Points, in no order, along strands that fork, close into loops and pass close to each other.
Two points are linked if the straight distance between their rows is under 40.4. Some points are linked to none.
K_574: [-18   1  23  14  34  26 -17  16  -7   4  23  10 -14  11  -9   0   0 -10
 -17  28]
K_613: [  4   7  -1  -7  -6 -33   5 -13 -11  -2   8   3   6 -30  -9 -15  -7  -8
  -1 -15]
K_475: [ -8  -9   0   6  -2   4  -6  16   2  21  -1  12   1 -11 -12  -5   9   3
  -2  23]
K_284: [ -9 -12  24  21  20  20 -12   6 -15  23  11   2   7 -20  -7  13  14 -21
 -22  31]
K_752: [-18   5  -9  -9  -7 -45  15 -10  15 -26   7  -1   6  14   6 -15 -11 -19
  14 -15]
K_690: [ -4 -28  -2  -5 -25  23 -17   1   8  20 -18  -2   6 -15  -7   1 -21 -18
  -7  17]
K_576: [ -8 -15   7  21  27  21 -10  13  20  10  -2  12 -23  23  12  -1 -13  -8
 -14  26]
K_176: [  9   3  -5   8  10   1   4   1 -16  -2  13   6 -24  10  11   9  15  15
   0  -7]
K_79: [ -8   3  15  19  -2   6 -15  -9 -13  -1  -4   8  10  -5 -11  17  12   4
   2  -2]
K_994: [ 16  -4  -5  -4   3   1  -3   7 -25   5  17 -15   4 -24  -4   7   5  12
 -18   0]
K_317: [  4 -14 -11   1 -20  15 -19   4  14   7 -37   2 -11  -4   7   6 -10 -22
   3   2]
K_737: [  1  -9 -13 -12  -2  -5  21  -5  31 -22  -8 -11   4  28  19  -2 -16   4
  14 -18]
K_83: [  1 -14  -6  12  20 -12  26 -13  17  -8 -22  -3  -7  16  19  -5   5  -7
  29 -24]
K_665: [ -9 -19 -11   2 -12  20   9   7  25  -6 -23  -3   2  33  15  -1  -4  -7
  12  -9]
K_626: [ -3  20  13  -3  12  38 -17  16 -14   0  22  -6  -5   3  -6   2  15   6
 -10  17]
K_498: [ 17  10   8   1  13  28 -17  10 -24   1  13 -17   1 -23   7  21  11   3
 -11   8]
K_354: [  6  17   4  -5   5 -37  11 -16  11 -13  12   7   0  -4   4 -25  -5 -14
   9 -15]
K_488: [  8 -31   3   8  -6  -3  -6 -10 -14  13 -10 -15  25 -25 -15   9 -13   2
  -4   4]
K_463: [ 1 -4 -2 11  8 -4  8  2 11 -4 -8  5 -3 22  6  3 10 10 11 -7]
K_377: [  0  13  -4 -10   4 -22  19 -15  15 -22  23  -2   4  25   9  -8 -11  10
  -4 -19]
K_861: [  3 -23   0   4 -10  25 -20   5  13  17 -22   1   2 -11  -1   7 -26 -12
 -14  19]
K_53: [  1   0   0  11  22  26   7   3  -7  -1  13   0 -24  35   0  -7  11  17
  -1   0]
K_747: [ 12  12   6  11   9 -11   8 -17 -12 -10   8  14 -14   0  10  -2   9  -3
   7 -27]
K_106: [  8  29   1 -14  12  21  -2   9 -10 -13  21 -13  -8  16   7   7  17  16
  -1   1]
K_918: [-10  -4  21   6  26  29 -19  18 -10   9  25   1  -6  -5 -13  -2  -1  -6
 -19  28]
K_297: [  5  23   8  -1   2   0   3   0  -6   2  -2   6   4 -10  -4   4  23   4
   7  -5]
K_616: [ 11  24   5  -6   9 -19  17 -12 -10 -21  29   1 -13   1  26  -1  16 -21
  17 -22]
K_223: [ 17   0   7   8  16  23 -12   5 -26   7  13 -15   0 -24  -4   8   9   7
 -17   6]
K_457: [ -6  -8   3  32   5   0 -13  -5   4  11 -28   9  -7   1   0  10   5  -6
   0   6]
K_481: [ -3 -11  10  35  13  11 -16  -5   1  17 -19   6  -3  -9  -5  12   0  -5
 -15  17]
K_891: [  3 -23   2  21   0  21 -15  -2  -2  20 -17   2   0 -12  -7   5 -16  -3
 -17  10]
K_298: [ 10   0  -6  -7  -6 -25   5  -7 -13   3   8  -1   0 -28  -7  -9  -4   8
 -10 -14]
K_27: [  6  24   7  -5  20  32 -10  15  -7  -4  18  -8 -10  15   6   7  19  12
   1  12]
K_640: [  0  11  -4  -8 -10 -38   8 -16   6 -11   9   8   0 -10  -3 -25 -20 -14
  -3 -15]
K_826: [-11 -17 -10  -6 -20 -27  -7  -6 -13   3 -16  -4   9 -27 -11  -1 -13  -3
   7   1]
K_115: [ -5  -5   1  23   0 -14  -6 -10  -4  -1 -31   8  -7  -5  -1   5  -1  -8
  13 -11]
K_124: [  7  18   8   3   9 -15  16 -13 -11 -13   9   9  -9   2  11  -4  20 -14
  19 -29]
K_339: [  6  30   5 -11  -5   8   5   6 -15  -2  12   1   1  -8   5   5  22  -2
   5 -12]
K_771: [ -7  -8   7   4   9  31  -9  13  15   7   3   6  -8  25  -9 -15 -15  10
 -10  18]
K_687: [ -5  -2  -7   1  -1 -36  -3 -10   5 -16 -22   7  -7  -7   6  -9 -13 -13
  24 -11]
K_347: [ -5  -8  -6 -12 -18  -9   1   0   1  18   3  -4  21 -18 -19  -2  -3  13
  -7  21]
K_739: [  7  19   8  -5   8 -26  11 -11  11  -7  -7   9   2  -7  -2 -11   7  -4
  16 -14]
K_493: [ 11   4  -5   5  16  11  16  -5 -11   1  15   3 -27  26  10  -2  13  20
   0 -10]
K_952: [ -5 -18  -9   1 -17  19 -11  16  20  10 -26   9 -13  10  11  -3  -8 -22
  -2  10]
K_962: [  9   4  -5  -5  11   9  -9  12  -6   2  18  -5 -13   6  -8  -6  -2  26
 -17  13]
K_604: [  8  27   9 -14  -7  -8   6  -6 -20  -6  17  -3   7 -28   0  -1   9  -6
  -4 -17]
K_569: [ 16  30  -4 -19  14   2  15   0  -9 -13  24  -9 -16  10  15   0  13  16
   1 -11]
K_906: [  3  -9 -13 -11 -24  16   0   4  21  -7 -23   1  -3  23  10   0 -11  -8
   4 -13]
K_610: [  6  11  -3   8   8  10  -3   9 -20   4   9   2 -21  -1  15  15  28   0
   0  -4]
K_502: [  9 -30  -3  17  -3   6 -11   0 -11  15 -10  -5   7 -21  -9   4 -16   3
 -15   6]
K_681: [ -2   3  -1  -5  11 -27  31 -15  16 -22  22  -7   4  18  15 -11   1  -6
  15 -24]
K_948: [  5   0   2  19   9 -12   5 -17  -7  -4 -13  15 -16   2   9  -1   0  -3
  12 -25]
K_907: [ -2   4  -3 -14 -15 -12   6 -10  24 -11 -28   4   8   5   0  -9 -18 -12
  17 -14]
K_446: [-16   2  -4  -3  -5 -24  16   2  -2  -7  -9   5   3  10  -5 -13  17  -3
  24 -13]
K_599: [  2  -1   3  11  12  26  -1   2   2   4  -3   6 -14  30  -3  -9  -6  19
  -6   1]
K_518: [ -6   0 -15 -21 -31  -2  -1  -1  19  -1 -11  -1   9   6  -4  -1 -23   7
  -8   5]
K_341: [-16   7  -3  -8   0 -39  14  -4  -1 -22  -3   2   3   9   1 -17  11 -13
  26 -14]
K_556: [-10   9 -20 -20 -22 -23  12  -6  20 -10  -3   1   8  12   1  -6 -19   2
  -8 -10]
K_402: [  3  14   7   2   4 -15   3  -5   3   0 -12  10   6 -10  -7   0  13   4
  12  -6]
K_570: [ -3 -15  -2  -2 -12  -4  -4   7   0  23  -6   3  10 -20 -17  -7  -1   6
  -2  19]
K_67: [-19  -3  -4   5 -12 -11  11   2   4  -2 -24   8   5  14  -6 -11  10  -7
  25 -10]
K_260: [  6  28   1 -15   6 -25  11 -10   9 -17  21   0   5   7   4  -2   0   8
  -7 -10]
K_52: [  2 -14  11   4 -11  -5  -7 -18 -16   1  -1  -7  26 -22 -17  11 -13   8
  -4  -5]
K_813: [  0 -12  15   4   7  22  -9  10 -21  22  11 -11  19 -27 -12  17  20 -16
  -9  26]
K_291: [  7  -9  -5  10  23 -15  30 -12   7  -7  -3  -1 -14  17  20   2  17   2
  27 -18]
K_415: [  4  -1  -3  -2  21 -21  34 -13   7 -16  16  -5  -6  16  19  -3  16  -4
  26 -25]
K_981: [ -9  -9 -12  -6 -15 -28  -9  -7   0  -9 -27   4  -3 -15   1  -5 -17 -13
  18  -7]
K_886: [ 10  17   6 -20 -10   7  -3   2 -25  -1  15 -23  25 -35   0  19  11  -5
  -4   1]
K_378: [ -5 -13 -20 -16 -33 -18  -4  -2  -2   4 -13  -9   6 -21  -7  -1 -26  -6
  -7  -3]
K_467: [  0 -13  -3  23   5   8 -10   4  15   9 -25  10 -15  16  10   9  -3  -2
   2   9]
K_967: [ -8 -18  -4  -2 -10  29  -7  19  24   7 -14  11  -8  24   9  -3 -12 -21
  -5  17]
K_637: [  1 -21 -15  -5  -1  15  14   8  29 -14 -10 -13  -3  37  19   1  -7   7
  12  -7]
K_603: [ -4  16  -2 -15  -9  -7  -4   1  -8  -4  20  -6  16  -6  -9  11   7  20
 -13   8]
K_875: [ 12  -5 -10  -3  -4 -13   1   3 -19   5  13  -3  -1 -20  -6  -2  -1  17
 -17  -3]
K_546: [ -5   2  -5 -13 -14  -1  -1   0   4  10  11  -3  16  -6 -19  -1 -10  22
 -19  13]
K_192: [  2  23   4 -16  -8   8 -11   4 -22 -12  22 -15  13 -14  -3  19   7  11
 -11   1]
K_541: [ -8   6   2  -8 -19 -10   2 -16  15  -2 -23   8  13  -1  -9 -10 -17  -2
  15  -7]
K_383: [  8  -4  14  -4   2  29  -5   2 -30  17  12 -24  25 -28 -10  18  16  -8
  -8  14]
K_472: [-2  1  2  8  3  6 -3 19 -3 15  7 12 -6 -2 -2  1 24  3 -3 18]
K_548: [ -1 -16   2  28  18  14 -10   7  17  13 -14   9 -20  17  12   4  -6  -5
 -11  18]
K_659: [ -8  -5  -3   4 -16   3   0   0  13   9 -28  11   3   7  -4  -5  -5  -2
  10   1]
K_552: [  2  -4 -11 -12 -18  13  -5  11  19   3  -5   1  -1  13  -1  -6 -20  14
 -12  11]
K_954: [  1   1  -3  -7  -1 -19  15 -10  29 -15 -16  -1   7  14   9  -9 -16  -5
  18 -19]
K_992: [  0   2   9  -2  13  20 -17  16  -7   7  22  -1  -2  -2 -15  -3  -1  14
 -16  24]
K_905: [  4  22  10 -12  -5 -24   4 -14 -16  -8  16  -3   8 -33  -4  -9   7 -18
   2 -15]
K_885: [ -8 -15  -3  -2   0  27   0  17  27  -1  -3   2  -4  39   6  -8 -13   4
   0  14]
K_146: [  4  25  -1 -15   4 -12   1  -4   2 -14  20  -4   7   2  -2   6   1  22
 -11  -2]
K_94: [ -3   5   5  16   6  10  -5  14 -14  13   2   7 -13  -4   4   8  32  -6
  -2   8]
K_394: [ -3 -22 -14 -14 -34   6  -8   2   4  16 -16  -6  10 -15  -7   1 -22  -4
  -5  13]
K_778: [-15  -6  16  17  38  21 -13  17   4   3  18  12 -20  22   0   1  -3  -6
 -11  27]
K_306: [-12   2 -11 -10 -17 -15  13   3  12 -10  -1   5   9  21  -2  -2  -2  13
   3  -7]
K_17: [ -3  -2  10  11  -9  -5 -13 -12 -16  -4  -2   2  18 -16 -11  15   1   8
   4  -2]
K_693: [ -2  -1 -11 -12  -8   1  -3   8   5   3   8  -2  -1   6 -10  -6 -17  25
 -20   9]
K_666: [ 14   0   8 -14  -1  14   0  -2 -26  10  10 -28  31 -33  -8  17  12  -5
  -3  10]

How many points has the smallest loop of links through each point below? Write 0 if it is on no loop.
K_604 | 9
K_115 | 0
K_223 | 0

Name the points in between on the shortest way along the links from the first point to the second, in order.
K_541, K_341 | K_659 K_67 K_446
K_223, K_640 | K_994 K_875 K_298 K_613
K_616, K_778 | K_124 K_747 K_948 K_115 K_457 K_467 K_548 K_576
K_317, K_176 | K_952 K_967 K_885 K_771 K_599 K_53 K_493
K_610, K_415 | K_94 K_472 K_475 K_570 K_347 K_546 K_603 K_146 K_260 K_377 K_681
